Points on a hilly landscape, in no order, each with its height.
From any point a climber steps to the highest of the 4 points nearest to it. It stops when none of these is higher. Distance is the straight distance between rows; heights are no part of it.
Bak h=4.68: [108 102 201  97  82 163 157  87 116 110  99 119 127 119  99  84 141 106
 103 149 108 120 173 173 140 107]
kekir h=7.49: [102  89 150 103 137 137 153  35 145 147 103 133 122 130 105 170 125 120
 150 104 136 149 149 155 172  74]
mim h=6.63: [157 123  78  79 167  48 137 155 135 121 105 116  87 119 124 144 150 121
 117  95 115  86  63 136 171 138]
rafut h=6.69: [ 36 143 179 125  97 143 171 184  81  73 116  70 132 167 122 164  97 119
 146 121 137 127 108 149 121  95]
Tani h=5.64: [162 104  79 145 134  78  98 150  83 138 165  86 141 143 196  98 145 135
 180 170 165 125 135 202 145 153]
Lam h=5.33: [153 101  83  68 187  59 165 186 107  99 112 121  67  92 109 142 162 116
 122 105 110  89 110 137 158 138]
lora h=7.32: [ 77 161 163 116 153 141 164 128 137 169 180 120 111  94  80 214 149 146
 135 110 103 152  99  59 126  60]
tor h=7.09: [ 86 130 165 129 137 155 134 115 156 139 140 145 125 103  96 170 141 159
 120 135 107 155 103  39 122  94]
garun h=6.55: [168 203 125 113 125 134 135 169 148  86 115 164 136 121 137 119 129 138
  89 103 168 127 177 129  70 175]
ridup h=7.25: [131 121 115 121 132  92 125  78 177 162 118 104 116 145 118 136 116 151
 125  86 108 150 109  99 146  87]
mora h=7.65: [147 169 149  93 174 138 121 149 201 160 142 149 122 118 115 171 123 114
 160 114 117  99  92  96 140 148]
torap h=6.12: [165 192 140 129 140 164 156 153 159  90 118 182 137  99 120 112 115 157
 103 107 154 108 138 131  86 152]
lirav h=7.50: [100 106 173 139 109 152 108  90 159 151 115 126 132 130 101 136 130 154
 117 154 106 160 141  52 139  99]
zugu h=7.08: [159 177 120  96 184 169 142 146 184 121 134 154 134 101  95 201  87 125
 184 113 137  86 136 148 130 126]
Mabe h=5.72: [131 118 148 148 139 160 113 133 153 131 128 149 139 116 140 121 142 130
 114 150 112 146 113  35 125 151]
rapo h=6.39: [101 104 173 104  95 162 163  60 160 117  81 134 104 102  96 116 147 123
 137 143 128 104 164 176 152 112]
rozet h=7.47: [ 99 110 191 102 115 150 139  38 120 134  94 134 122 118  90 156 136 133
 142 148 111 139 150 152 172  87]
tovid h=7.23: [169 188 137 133 131 150 164 166 127  97 132 183 154 129 126 101 106 147
  96  92 159 133 147 139  89 148]
lozo h=1.68: [168 106  82 154 118  74 115 135  88 109  94 126 107  75 193 103 175 159
  88 160 142 108  87 169 131 166]
Bopi h=6.64: [178 186 134  67 150 102  74 126 160 130 119 144 105 121 120 163 128 126
 120 128 122  75 100 148 154 170]
falu h=3.42: [129  85 138 145  75 129 162 112 161 104 102  87 112 121 134  80 111 126
 124 126 114 126 195 173 102 108]
Kune h=6.43: [147  90 128 161 128 134 111 134 133 141 118 126 142 145 168  86 126 109
 124 171 111 157 143  82 128 145]
rumu h=5.41: [142 103 139 158 143 160 105 138 137 124 134 154 139 130 157 105 136 118
 115 158 124 152 123  55 125 145]
Fero h=5.91: [125  89 139 138  66 166 192 126 144 132 142 118 121 108 134  70 152  92
 122 110 135 125 166 208  98 120]
kamol h=2.13: [155  78  84 175 108  74 113 140 122 100 105  87 123 119 201  99 128 148
 125 176 138 122 121 143 116 132]
zuno h=4.29: [175 190 125 106 128 134  89 140 148 106 108 157 134 120 158 119 151 128
  73 134 155 115 141 125 104 191]
sezek h=6.85: [114 147 114 197 162 163 138 143  64 136 156 189 175 130 121 112  96 145
 128 104 141 144 111 160 122 122]
zavum h=6.84: [111 148 104 191 172 151 134 141  59 144 145 195 173 130 130  94 105 113
 155 112 156 133 123 144 109 138]
duvur h=6.92: [138 130 104 169 170 170 111 146  99 136 143 173 165 146 160 112 141 106
 128 125 154 138 149 106 113 157]
savib h=5.83: [166 145  96 101 138  67 101 127 149 135 103 124  97 120 147 130 137 134
 110 114 111  95  54 126 167 144]
vigar h=6.81: [155 169 113 165 154 150 167 150  77 135 150 188 174 130 123 100 105 138
 114  88 155 145 127 148 109 144]
bariv h=2.74: [175 141 115 126 120  95  87 111 151 133 108 133 124 112 181 105 146 131
  94 154 121 125  90 111 142 171]
zafak h=7.01: [ 72 127 131  87  45 159 133 116  59 161 164  97 125 150  83 110 154  86
 111 118 124 131 111 187 104 129]
Gufe h=7.34: [ 36 122 161 157 120 134 143 170  56  88 129  94 137 143 120 133  80 109
 174 130 143 131  85 154 131 122]
dumiz h=2.99: [ 72 121 178 102  69 165 145 147  61 109 141  91 131 171  93 121 150  82
  96 130 107 137 166 153 120 113]
pep h=6.93: [168 133  92  71 186  57 135 172 140 124 115 112  98 133 126 150 149 116
 124 109  99 101  74 151 173 136]
venu h=7.03: [175 170 122  74 160  90  97 139 173 130 121 131 109 138 136 144 138 121
 131 120 113  98  59 138 168 157]
Lesu h=5.84: [161 110  70  89 162  61 143 177 108 115 117 128  58  95 109 132 167 136
 118 101 121  88  77 138 173 133]
gaki h=6.97: [129 156 153 125 158 179 149 137 181 123 138 182 123  85 104 139 135 145
 134 132 133 116  92  75 125 139]
Vud h=7.11: [136 133 101  98 171  52 147 113 179 148 125  88 121 149 145 144 137 121
 117  63  95 143  99 113 137  82]
sol h=7.77: [165 193 113 130 127 140 157 177 112 113 130 163 155 143 135 110 124 142
  99  94 172 146 168 132  82 176]
Pav h=7.37: [143 148 128  99 162  81 122 122 193 172 140 105 118 148 131 139 129 126
 134  94  90 138  82  97 154 107]
ridet h=5.70: [132 104 132 144 107  94 105  75 172 142  86 107 116 130 135 107 104 163
 117 134 104 147 134 100 145 104]
fazem h=6.91: [157 159 146 115 135 128  90 117 192 150 124 151 121 125 138 131 134 125
 123 145 117 121  76  71 138 153]
dizi h=7.54: [158 185 154 103 163 160 105 141 196 147 127 158 123 106 110 161 134 122
 147 122 123 101  96  98 129 154]
mudes h=7.48: [ 44 104 150 159 124 142 132 162  61 105 168 117 120 139  92 105  93  81
 189 133 133 123 110 120 115 139]
kubi h=7.38: [ 87  95 140 152 116 143 111 162  80 143 176 105 123 153 103  97 115  77
 196 155 125 129 133 115 117 144]
neb h=7.89: [182 144 101 122 105  86 105 119  93 107 109 138 120  78 186 102 171 144
  71 153 139 112  94 167 139 182]
gigid h=6.82: [136 126 124 127 116  93  98  93 186 162 109 116 116 136 134 123 125 144
 118 124 105 152  92  79 145 119]
panu h=6.86: [114 143  83 174 170 161 123 140  70 149 146 175 164 139 129  99 124 109
 161 116 171 125 149 132 109 154]
dokud h=4.36: [161 202 154 103 143 154 153 142 187  88 109 175 125  96  98 141  84 180
 126 126 148 104 158 148 104 130]
luz h=7.30: [157 150 127  77 167  76 115 142 181 156 131 120 120 142 142 150 136 112
 135 101 101 112  70 118 156 128]
tovog h=4.69: [171 191 135 114 136 151 104 145 168 110 112 173 131 105 141 126 143 133
 100 127 151 101 136 106  99 181]
Vemo h=7.46: [107  96 166 109 115 132 137  39 149 150  87 125 108 124  93 147 126 139
 141 121 118 143 157 158 174  89]
lutab h=7.15: [115 161 158 117 163 169 172 152 195 132 144 173 108  78  90 161 130 150
 157 122 115 102  78  83 128 127]
diful h=7.53: [146 163 143  78 169 109 125 146 197 169 152 112 130 144 127 164 127 109
 152 101  86 120  89  98 151 123]
desot h=6.51: [165  81  93 151 120  86 105 152 110 126 142  81 130 149 193  82 126 115
 166 167 145 133 141 165 133 137]
zeva h=6.87: [ 89 151 129 186 167 136 125 129  64 136 148 177 181 122 110 102  82 137
 150 124 140 130  83 178 126 126]
feda h=5.01: [130  87 135 159  91 114 114  87 157 126  94 102 118 138 135  98  99 147
 111 159  99 147 160 121 127 106]
Runid h=6.98: [159  86  95 157  94  83 126 164 116 136 169  62 109 151 165  83 117 116
 203 155 149 134 133 182 121 124]
Dubi h=7.70: [175 203 113 133 103 112 184 171  92 138 144 153 168 139 109 116  83 155
 128  85 163 155 144 153 108 146]
momov h=3.26: [131 106  53 133 127  61 111 108 140 122 102 100  85 126 129 147 132 166
 114  83 125  95  87 113 127  88]
nad h=7.36: [112 104 124 120 156 106 158  44 170 159 118 118 127 138 127 160 124 121
 135  71 122 155 146 146 153  61]
Rava h=6.60: [114  87 164 115  82 150 156 125 112 116 139  89 129 156 106  76 119  95
 119 134  91 141 187 157 139 104]
Dozif h=4.40: [175 175 122  89 125  84  82 131 131 115 103 141 103 103 145 127 153 134
  93 132 121  87  98 165 146 185]
buz h=3.40: [175 107  97 150 123  97  92 124 124 135 114 115 129 125 208  89 148 130
 104 169 131 139 114 123 138 166]
fedo h=7.13: [149 186 139 110 172 173 143 147 197 123 131 182 119  89 101 165 106 141
 162 116 134  87 115 118 130 134]
sozuz h=6.20: [176 170 130  72 136  86  76 130 129 117 106 139 104 118 116 157 145 133
 106 123 122  76 108 179 168 175]
zov h=2.95: [139  69 118 161  77 100 144 136 153  99 110  70 129 135 156  71 107 136
 132 150 112 135 175 151 105 109]
dema h=7.14: [104 101 129 124 130 104 125  45 172 148  94 111 109 130 104 143 107 146
 129 102 112 157 147 129 156  77]
rezi h=7.06: [ 60 136 170 130 133 153 146 109 137 123 138 135 116 114  85 203 140 175
 110 146 109 156 103  51 120  64]
bamib h=6.02: [119  82 172 132  81 141 140 109 120 125 114  95 137 143 112  84 113 116
 112 158  90 149 193 137 128 108]
beka h=6.73: [ 69 115 188 118 120 162 123 100 119 106 125 129 135 115  91 194 144 163
 102 158 112 152 141  71 123  75]
nekav h=7.31: [ 85 143 171  99 133 153 129  77 106 139 142 124 122 114  77 234 153 153
 125 136 127 155 128  97 122  49]
lod h=3.80: [138  76 117 160  94  93 115 105 162 119  86  90 121 122 151  93 102 151
 124 153 105 138 147 123 129 107]
Zatin h=7.57: [159 169  85 146 138 142 125 156 100 137 130 169 159 144 152 104 147 118
 106  91 173 139 169 130  84 173]
Fuvi h=6.90: [ 82 123 148 186 166 161 142 151  52 108 153 155 179 128 144 127  92 134
 149 126 132 138  83 160 156 112]
moba h=7.05: [ 36 135 162 120  80 145 146 170  61  93 130  91 130 172 102 153 108  94
 142 110 133 123 118 139 111 120]
Radu h=7.35: [148  79 115 146  90 101 139 149 125 142 155  69 119 159 141  66 106 107
 176 150 125 142 171 158 122 130]
koz h=7.12: [104  62  90 123 141 124 145  48 173 115 104 128 109 131 131 181 139 101
 157  82 142 101 150 161 145  82]
leda h=7.24: [ 33 126 147 109  59 133 137 150  62 120 155  78 119 148  72 135 116  86
 138 128 131 124  93 146  85 134]
sul h=6.57: [166 185 115  90 164 139 103 145 173 109 108 143 131 120  96 240  82 154
 159 117 147  85 167 154 121 132]
mov h=7.58: [ 72 167 154 104 136 151 160 104 104 150 166 118 112 103  84 238 160 147
 126 113 122 157 122  85 119  33]
moz h=6.94: [ 91  66 107 107 138 154 167  73 180 123 100 128 102 131 117 189 154  92
 174 106 135  82 156 173 144 117]
bem h=7.10: [175 153 118  65 182  81 112 155 162 134 118 119 115 142 129 152 129 108
 136 110  96 101  80 146 184 145]
mut h=7.26: [ 87 101 138 115  70 134 122 143  87 149 191  82 109 159  68  91 111  88
 175 140 110 143 142 137 113 138]
fegaf h=7.17: [ 83 135 191  89 129 152 118  57 111 142 122 125 124 124  80 217 141 146
 122 150 108 147 142 109 148  64]
Tuf h=6.65: [126 127  96 166 156 140  79 129  88 159 158 142 136 153 145  92 129  88
 181 163 157 124 158 135 114 152]
Pinun h=5.27: [155 187 152 116 144 170 157 153 173  90 125 187 134  91 112 113 109 159
 115 114 138  95 128 124 100 142]
ger h=6.33: [138 161  51 140 149 123  77 130  76 171 153 136 142 149 150 120 154 127
 150 138 179 128 168 161 101 184]
tizu h=6.58: [115  96 120 124  49 136 160 129 100 174 186  92 113 143  81  69 129 102
 154 113 121 152 136 200 109 117]
birez h=7.45: [ 59 107 144 133  82 139 131 151  58 119 169  97 108 152  74 117 104  73
 168 134 121 126 122 120 106 141]
fimi h=2.10: [141 108  59 134 117  67 118 149 113 125  90 110  69 104 141 133 154 168
 110 114 127  93  64 113 149 122]
dova h=6.72: [102  97 121 114  51 156 160 114  86 181 178 109 123 130  84  73 145 101
 120 113 123 152 128 211 103 115]
Gomo h=5.67: [ 81 101 168 143 141 162 146 134 129  95 137 142 134 101 109 163 133 166
 102 153 117 154  95  58 125 107]
kotod h=1.89: [ 66  97 175 135 116 162 150 161  87  77 124 114 147 145 113 162 126 138
 106 153 114 148 141  80 122  98]
kor h=4.85: [178 190 154 117 113 137 162 175 157  76 109 161 133 110 111 123  79 184
 120 128 151 120 169 144  90 137]
sis h=5.36: [112  87 155 132  86 162 161  79 185 114  80 131  95  95 115 102 134 124
 136 133 134  86 168 187 120 124]
tafi h=6.67: [138 159 140 161 162 172 168 153 102 105 157 193 173 115 141  99 115 143
  95  95 137 143 101 123 122 117]
mizo h=7.43: [ 99 119 163  97 135 131 140  33 137 163 119 127 130 119 101 188 131 131
 141 104 118 171 149 141 171  68]
nelov h=6.56: [133  92 131 133  56 124 179 126 125 151 161  93 115 140 118  65 117  99
 135 107 126 143 169 201  97 114]
miza h=7.39: [ 48 105 160 172 148 135 134 160  53  98 142 130 142 136 113 127  83 105
 173 138 142 124  87 144 134 132]
tet h=6.99: [ 85 114 191  97 111 166 119  67 111 123 107 131 132 125  78 175 142 146
 109 157 106 140 164 112 142  74]
leti h=6.75: [134 153  64 155 157 143  96 145  77 166 142 156 163 148 154 104 139 106
 145 134 180 135 168 140  99 171]
Fiz h=7.04: [ 96 109 134 183 166 178 156 162  74 101 148 168 162 122 139 118 110 122
 130 129 137 145 111  89 133 128]
Kis h=5.12: [145 116 136 141 122 115  90 107 171 146 115 123 130 125 164 104 128 147
 107 161 116 150 103  68 140 144]
Mesov h=6.61: [176 186  96 126 127 141 107 148 110 129 119 154 156 141 171 118 157 118
  84 113 160 131 173 134  85 192]
zef h=5.59: [155 165 143 140 161 178 165 154 155  94 140 194 158  91 131 103 126 148
  99 106 145 123 116 110 111 140]
lub h=1.71: [148  92 100 161 115  74  97 120 155 123  80 106 113 120 177  94 124 161
 115 163 126 134  99 103 132 138]
Voga h=4.95: [124  90 109 159 102 112 117  65 167 125  78  99 104 121 128 117 104 157
 123 117 115 118 152 138 120  89]
ver h=2.38: [ 54 108 175 133 126 151 172 161  95  47 106  98 146 154 131 185 111 155
 105 145 132 142 125 113 124  78]
Nuva h=7.73: [119 187  97 161 134 110 145 135  65 165 146 173 184 136  95 107  77 172
 130 120 152 154 108 160  99 148]
sarev h=6.59: [127  72 149 151  88 117 125 121 135 127 117  92 129 152 144  78 108 121
 125 171  97 154 185 122 129 110]
Baki h=4.78: [167 206 145 100 131 139 109 153 172  95 102 161 119 107 113 148 116 157
 113 120 157  94 164 135  94 164]
nito h=6.83: [109 149  87 176 160 142 119 131  63 153 138 181 162 141 114 101 107 134
 162 118 164 126 135 150  99 151]
lilur h=6.29: [187 197 152 119 118 139 184 179 140  82 125 162 144 119 114 110  78 168
 103 115 153 132 165 139  93 150]
dena h=7.19: [ 68 154 159 129 159 147 172 136 155 137 161 139  99  82  84 202 141 167
 135 128 115 130  77  56 127  73]
remem h=5.95: [ 86  92 178 137 124 159 130 116 123 113 121 126 134 138  99 151 138 152
 109 161 109 159 152  50 127 102]
Kuzo h=7.28: [109 164 151 109 169 153 162 159 191 159 176 140 119 103  95 195 136 129
 169 109 103 119  88  71 143 110]
mupu h=7.18: [113 105 104 119 145  95 133  55 162 139 107 107 121 140 124 149 112 137
 127  67 118 150 132 138 144  68]
rof h=3.90: [ 88 103 187 106  83 163 134 134  93 107 125  99 137 154  92 127 142 111
  93 152  90 147 181 116 133 101]
muluk h=7.27: [115  89 135 167 139 153 111 155  85 133 158 115 139 164 142  97 115  89
 167 154 119 147 159  91 136 144]
mufu h=5.10: [117  89 158 121  70 171 193 113 154 115 118 131 111  95 127  72 160 103
 109 127 129 113 159 196 118 128]
Gelab h=5.96: [105  79 107 137 109 129 125  57 170 112  95 109  98 121 121 151 113 138
 142 101 134  87 154 164 126  96]
Mem h=7.55: [ 61 113 158 172 152 157 157 180  69  86 130 124 167 138 161 157  97 123
 135 132 130 143  87 128 157 103]
pib h=7.71: [160 197 107 144 105  98 173 160  70 160 145 159 162 145  93 104  90 156
 146 103 169 157 122 143 100 155]
nal h=6.76: [101 107 164 145 140 157 119 125 158 143 140 146 130 115 102 149 140 156
 111 141 110 155 108  35 126 121]
Vak h=6.71: [156 137 114 156 159 176 122 149 123 118 139 188 153 124 159 105 141 116
 112 123 156 136 133  92 108 159]
pupes h=7.22: [139  72 136 143  93 124 125 144 114 138 145  76 132 162 147  81 103  90
 152 166 114 156 179 134 129 135]
vizu h=7.59: [ 96  89 169 104 131 149 175  48 144 148  85 136 111 120  93 165 132 116
 162 117 142 126 153 171 181  94]
movu h=5.24: [160 143  60 137 145 113  81 137  72 155 152 116 151 149 195 114 161 119
 125 153 166 139 153 172 121 171]
Zugad h=7.56: [ 58  91 165 153 109 153 137 173  58  99 155  99 127 167 100 129 110  86
 161 133 116 129 136 109 123 131]
gab h=0.41: [162 121  81 138 117  72 112 137  98 106  89 126  81  69 155 112 168 163
  97 142 130  87  67 136 148 166]
gagaz h=7.00: [106 102 197  99  91 149 136  59 135 127  96 121 125 129  92 132 135 136
 120 149 112 131 172 152 151  87]
Keli h=7.52: [180 168 131  65 189 120 104 159 181 132 132 133 139 139 120 193 130  97
 154 109 104  94 111 145 162 148]
dem h=2.52: [141  74 100 173  93  80 120 134 149 110  94  79 119 125 174  95 107 147
 121 160 120 120 149 141 109 115]
Bufi h=3.98: [123  94  51 129 141  76 114  98 155 121 111 102  96 133 125 152 128 152
 116  68 126 110 114 119 128  77]
vuzoz h=5.37: [145 110  43 113 144  62 130 143 135 122 123  96  73 122 122 145 147 149
 109  82 123  93  74 110 136 103]
mas h=7.66: [157  93  82 157 105  71 107 127 122 116  84 101 114  94 187 108 133 161
 104 159 135 117  89 131 133 144]
Tasig h=6.77: [158 195 133  81 162 145  95 145 186 112 120 161 127 121 106 188 101 120
 150 116 140  77 133 147 118 151]
vire h=1.73: [127  94  54 154 103  80 108 104 141 122  85  94  94 115 133 139 124 170
 113 108 130  99 109 122 123  95]
zetov h=4.12: [109  92 171 121  65 152 173  96 142 105 103 108 118 110 109  77 131 118
 102 140 120 123 183 181 134 101]
Duzuk h=5.20: [129 130 151 151 161 176 165 151 130  88 143 196 149  99 140 117 133 144
  98 125 133 138  85  91 119 128]
Gevis h=7.67: [134 200  75 138 119  91 159 149  71 166 141 158 155 150 100 113 104 166
 146 109 199 151 135 140  85 175]
balin h=7.21: [ 94  93 121 180 163 162 116 152  71 127 160 144 147 148 127 105 117  94
 171 141 134 127 136 101 118 136]
zuk h=5.60: [179 186 145  92 145 129  81 127 175 128 115 159 123 119 143 136 149 120
 110 131 137  99 111 125 116 178]
pugaf h=4.72: [ 88  94 159 165 145 171 146 162 111  89 131 140 145 124 131 135 124 130
 114 153 125 158 117  46 127 114]
Gopez h=1.88: [176 136  84 130 124  93  94 121  89 122 128 119 148 112 209 100 177 128
  82 165 142 133 119 175 134 173]
Dat h=5.58: [154 120 111 149 144 148  93 147 125 130 131 149 159 135 189  93 142 101
 115 161 134 143 142  91 123 166]
gebe h=5.08: [162 128 112 129 127  80  98 103 176 148 104 128 120 127 166 113 130 148
 101 139 119 130  73  92 154 146]
lebuv h=7.02: [146 178  57 134 126 136 112 152  86 151 142 146 152 164 157 116 158 123
 119 116 180 139 177 141  90 186]
neseb h=6.89: [108  98  97 140 124  91 119  55 179 141  99 105 108 141 128 141 110 152
 131  79 128 129 146 133 134  80]
Ful h=6.08: [111  89 181 128  96 142 121  72 145 131  99 107 132 129 106 119 123 150
 113 158  94 152 180 107 141  91]
sep h=5.82: [ 76 105 203 112  95 166 129  93 107 101 105 112 136 133  84 147 139 136
 101 173  99 137 169 100 133  91]
bofim h=7.51: [117 132 140 100 161  94 134  63 180 170 146 106 129 144 112 165 122 133
 131  74 101 169 120 104 158  63]
Teru h=5.89: [150 145 135 140 145 167 109 136 161 116 130 183 146 106 154 111 149 113
 100 130 141 136 117  76 103 171]
sud h=6.79: [149 118  74  83 174  50 152 150 151 125 121  92  95 131 125 138 140 127
 112  77 107 104  79 126 146 105]
mebe h=1.83: [178 157 109 119 117 101  90 116 122 122 111 135 123  99 185 100 159 135
  83 151 134 109  96 141 136 180]
sok h=6.95: [122 116 116 180 170 178 132 149  89 120 145 181 170 128 151 100 130 108
 130 118 156 143 125  96 124 144]
rorar h=7.62: [134  88 130 147  87 115 119 151 111 150 172  84 115 164 128  71 115  88
 193 160 113 149 155 144 122 137]
zev h=4.43: [ 85  94 190 125 102 160 121 112 104 108 111 118 145 139  92 138 135 139
 101 165  92 151 168  81 137  99]
mab h=6.07: [155 201 130  91 141 134 110 151 176  97  91 153 124 114  96 193  88 169
 136 124 146  89 162 153  95 141]
vuni h=7.16: [152  91  95 156 131 115  89 139 104 152 173  95 125 159 165  80 124  86
 193 183 144 136 147 152 137 146]
Rul h=5.00: [173 118  86 142 134 118  90 138 106 138 128 131 154 134 215  87 152 111
 115 159 141 141 134 131 128 172]
Ros h=7.29: [106 145 155 119 143 138 120 113 184 176 151 137 117 132  99 162 139 143
 131 113 102 163  98  52 140 109]
difu h=7.72: [136  92 125 140  77 114 127 146 110 164 197  75 107 153 112  67 108  92
 200 153 120 141 146 162 114 142]
Bemi h=5.86: [171 203 142  91 139 145  89 140 173 104 106 157 126 121 118 156 127 133
 107 119 145  84 134 129 106 174]
Fes h=1.18: [148  98  71 167 104  66 102 129 125 115  87 100  94  95 150 124 138 168
 107 140 125  95  81 114 127 127]
veze h=7.33: [ 59 105 159 126  65 153 136 158  64 124 167  85 120 162  85 127 117  75
 142 123 105 133 148 133 104 121]
zat h=7.42: [100  78 135 122 129 135 154  36 170 138  91 126 107 133 110 160 128 115
 156  98 138 110 153 169 163  84]
gup h=6.74: [ 92 122 152 188 163 171 159 159  70  92 153 155 172 120 145 136 107 132
 117 115 131 143  75 150 159 115]
Barur h=2.93: [ 84  87 172 148 102 158 129 155  89 110 130 106 150 164 116 122 119 103
 121 159  97 158 171  83 122 116]
vupel h=6.88: [128  89 152 134  74 134 161 131 113 130 148  86 122 149 118  58 122  95
 125 129  97 152 186 156 121 114]
nofor h=6.27: [158  86 112 152 119 114 102 135 129 132 122 109 138 156 192  77 115 121
 135 180 123 148 141 106 136 136]
pazu h=6.96: [117  86  70 100 165 100 142  63 164 109 119  98 126 120 135 172 144 109
 130  60 128 122 140 136 112  62]
pob h=7.41: [126 159 156 101 164 115 147 139 190 176 167 121 121 139 111 173 136 118
 144 100  89 152 103  71 143 103]
lado h=5.65: [100 128 154 154 158 176 152 147 144 102 139 171 135  90 123 142 138 159
 108 140 119 134  81  52 125 118]
nipos h=7.40: [ 97  88 153 142  97 146 132 162  79 134 167  87 126 172 109 104 111  82
 162 150 110 143 156 105 120 132]
Vun h=6.46: [144 170  56 130 128 116  94 138  78 162 146 134 158 154 152 127 149 120
 123 129 178 144 167 154  96 183]
rap h=5.39: [159 127  66 143 143  97  77 134  75 160 160 106 152 145 206 104 161 136
 149 165 168 130 147 198 135 164]
bana h=6.70: [143 117 100 115 135  63 117 104 171 151 102 104 105 136 139 137 119 149
 117  87 111 126  72 107 151 104]
fab h=7.44: [162 172 127  84 189 161 133 172 193 140 145 138 138 119 112 212 113  99
 173 121 116  95 128 127 136 140]
butid h=7.07: [155  97 110 161 139 133  98 145 104 145 148 116 149 161 177  92 129  92
 148 174 130 151 156 110 132 143]
pini h=0.50: [174 105  71 142 125  81 110 147  69 111 133 113 145 102 202 100 175 148
 101 165 148 131 119 192 129 166]
sasol h=2.16: [176 167 111 110 123 103  83 135 115 117 115 142 134 119 179 115 161 122
  70 138 140 120 136 148 113 193]
Lik h=6.34: [112  88 131 125  66 167 192 121 103 156 145 107 128 121 123  62 151  91
 108 106 134 145 146 210 111 112]
Niboz h=7.74: [170 182 143  76 167 123 100 146 199 148 136 139 126 129 126 171 128 114
 151 107 116  97  89 118 141 149]
lav h=7.20: [ 90 142 157 119 143 141 135 108 167 160 159 133 116 110  86 182 139 156
 126 121 107 154 104  47 131  89]
tus h=6.68: [146 165 153 131 154 169 119 134 185 126 123 177 127  97 135 125 141 123
 116 120 133 108 108  82 114 161]
savi h=6.80: [ 95 125 139  97  54 167 155 119  61 167 171 100 129 142  91 106 159  81
 103 113 119 140 118 191 122 119]
monun h=6.78: [161 165  85 132 138 147  96 138 103 142 129 146 159 144 181 106 164 111
  94 123 166 137 167 132 103 185]
Beku h=2.83: [174 142  99 124 118  78  90 124 131 131  97 134 101 102 169 108 152 143
  97 134 123 104  64 130 160 166]
Nesa h=6.66: [163 114  79 155 148 121  84 136  92 159 156 120 154 161 194  92 150 101
 150 165 153 133 152 150 136 158]
mar h=6.62: [173 152 119  58 165  69 115 142 108 112 115 138  98 124 120 156 145 116
 119 113 114  81  98 186 193 157]
genim h=5.31: [116  85 172 141  91 136 118  95 135 123 112 107 132 140 118  97 111 136
 106 170 103 158 170  90 137 113]
dezel h=6.52: [170 196 126  84 155 124  73 152 153 108 104 147 124 127  98 215 105 141
 141 126 142  78 150 153 128 147]

Where does a climber stop that starts at each point below?
tafi: Mem
beka: mov
lod: bofim
Rava: difu
falu: difu
genim: difu
bamib: difu
sok: Zugad
Lam: Niboz

Call two points neighbours if one is among the 4 nearest of the other. Go from one point of each pair to the other, from neighbour to neighbour, staying as high as possible. Name the lowest point that can't be avoided.
Mem / sol: nito
Zugad / Mem: miza
Nuva / sol: Dubi
Niboz / mov: lav
vizu / bofim: nad

Two climbers start at each pair of points below. Name the first point that both come to, or write none.
mim / vire: none
Vak / panu: sok
nelov / feda: pupes
dem / zov: none
pugaf / duvur: Fiz
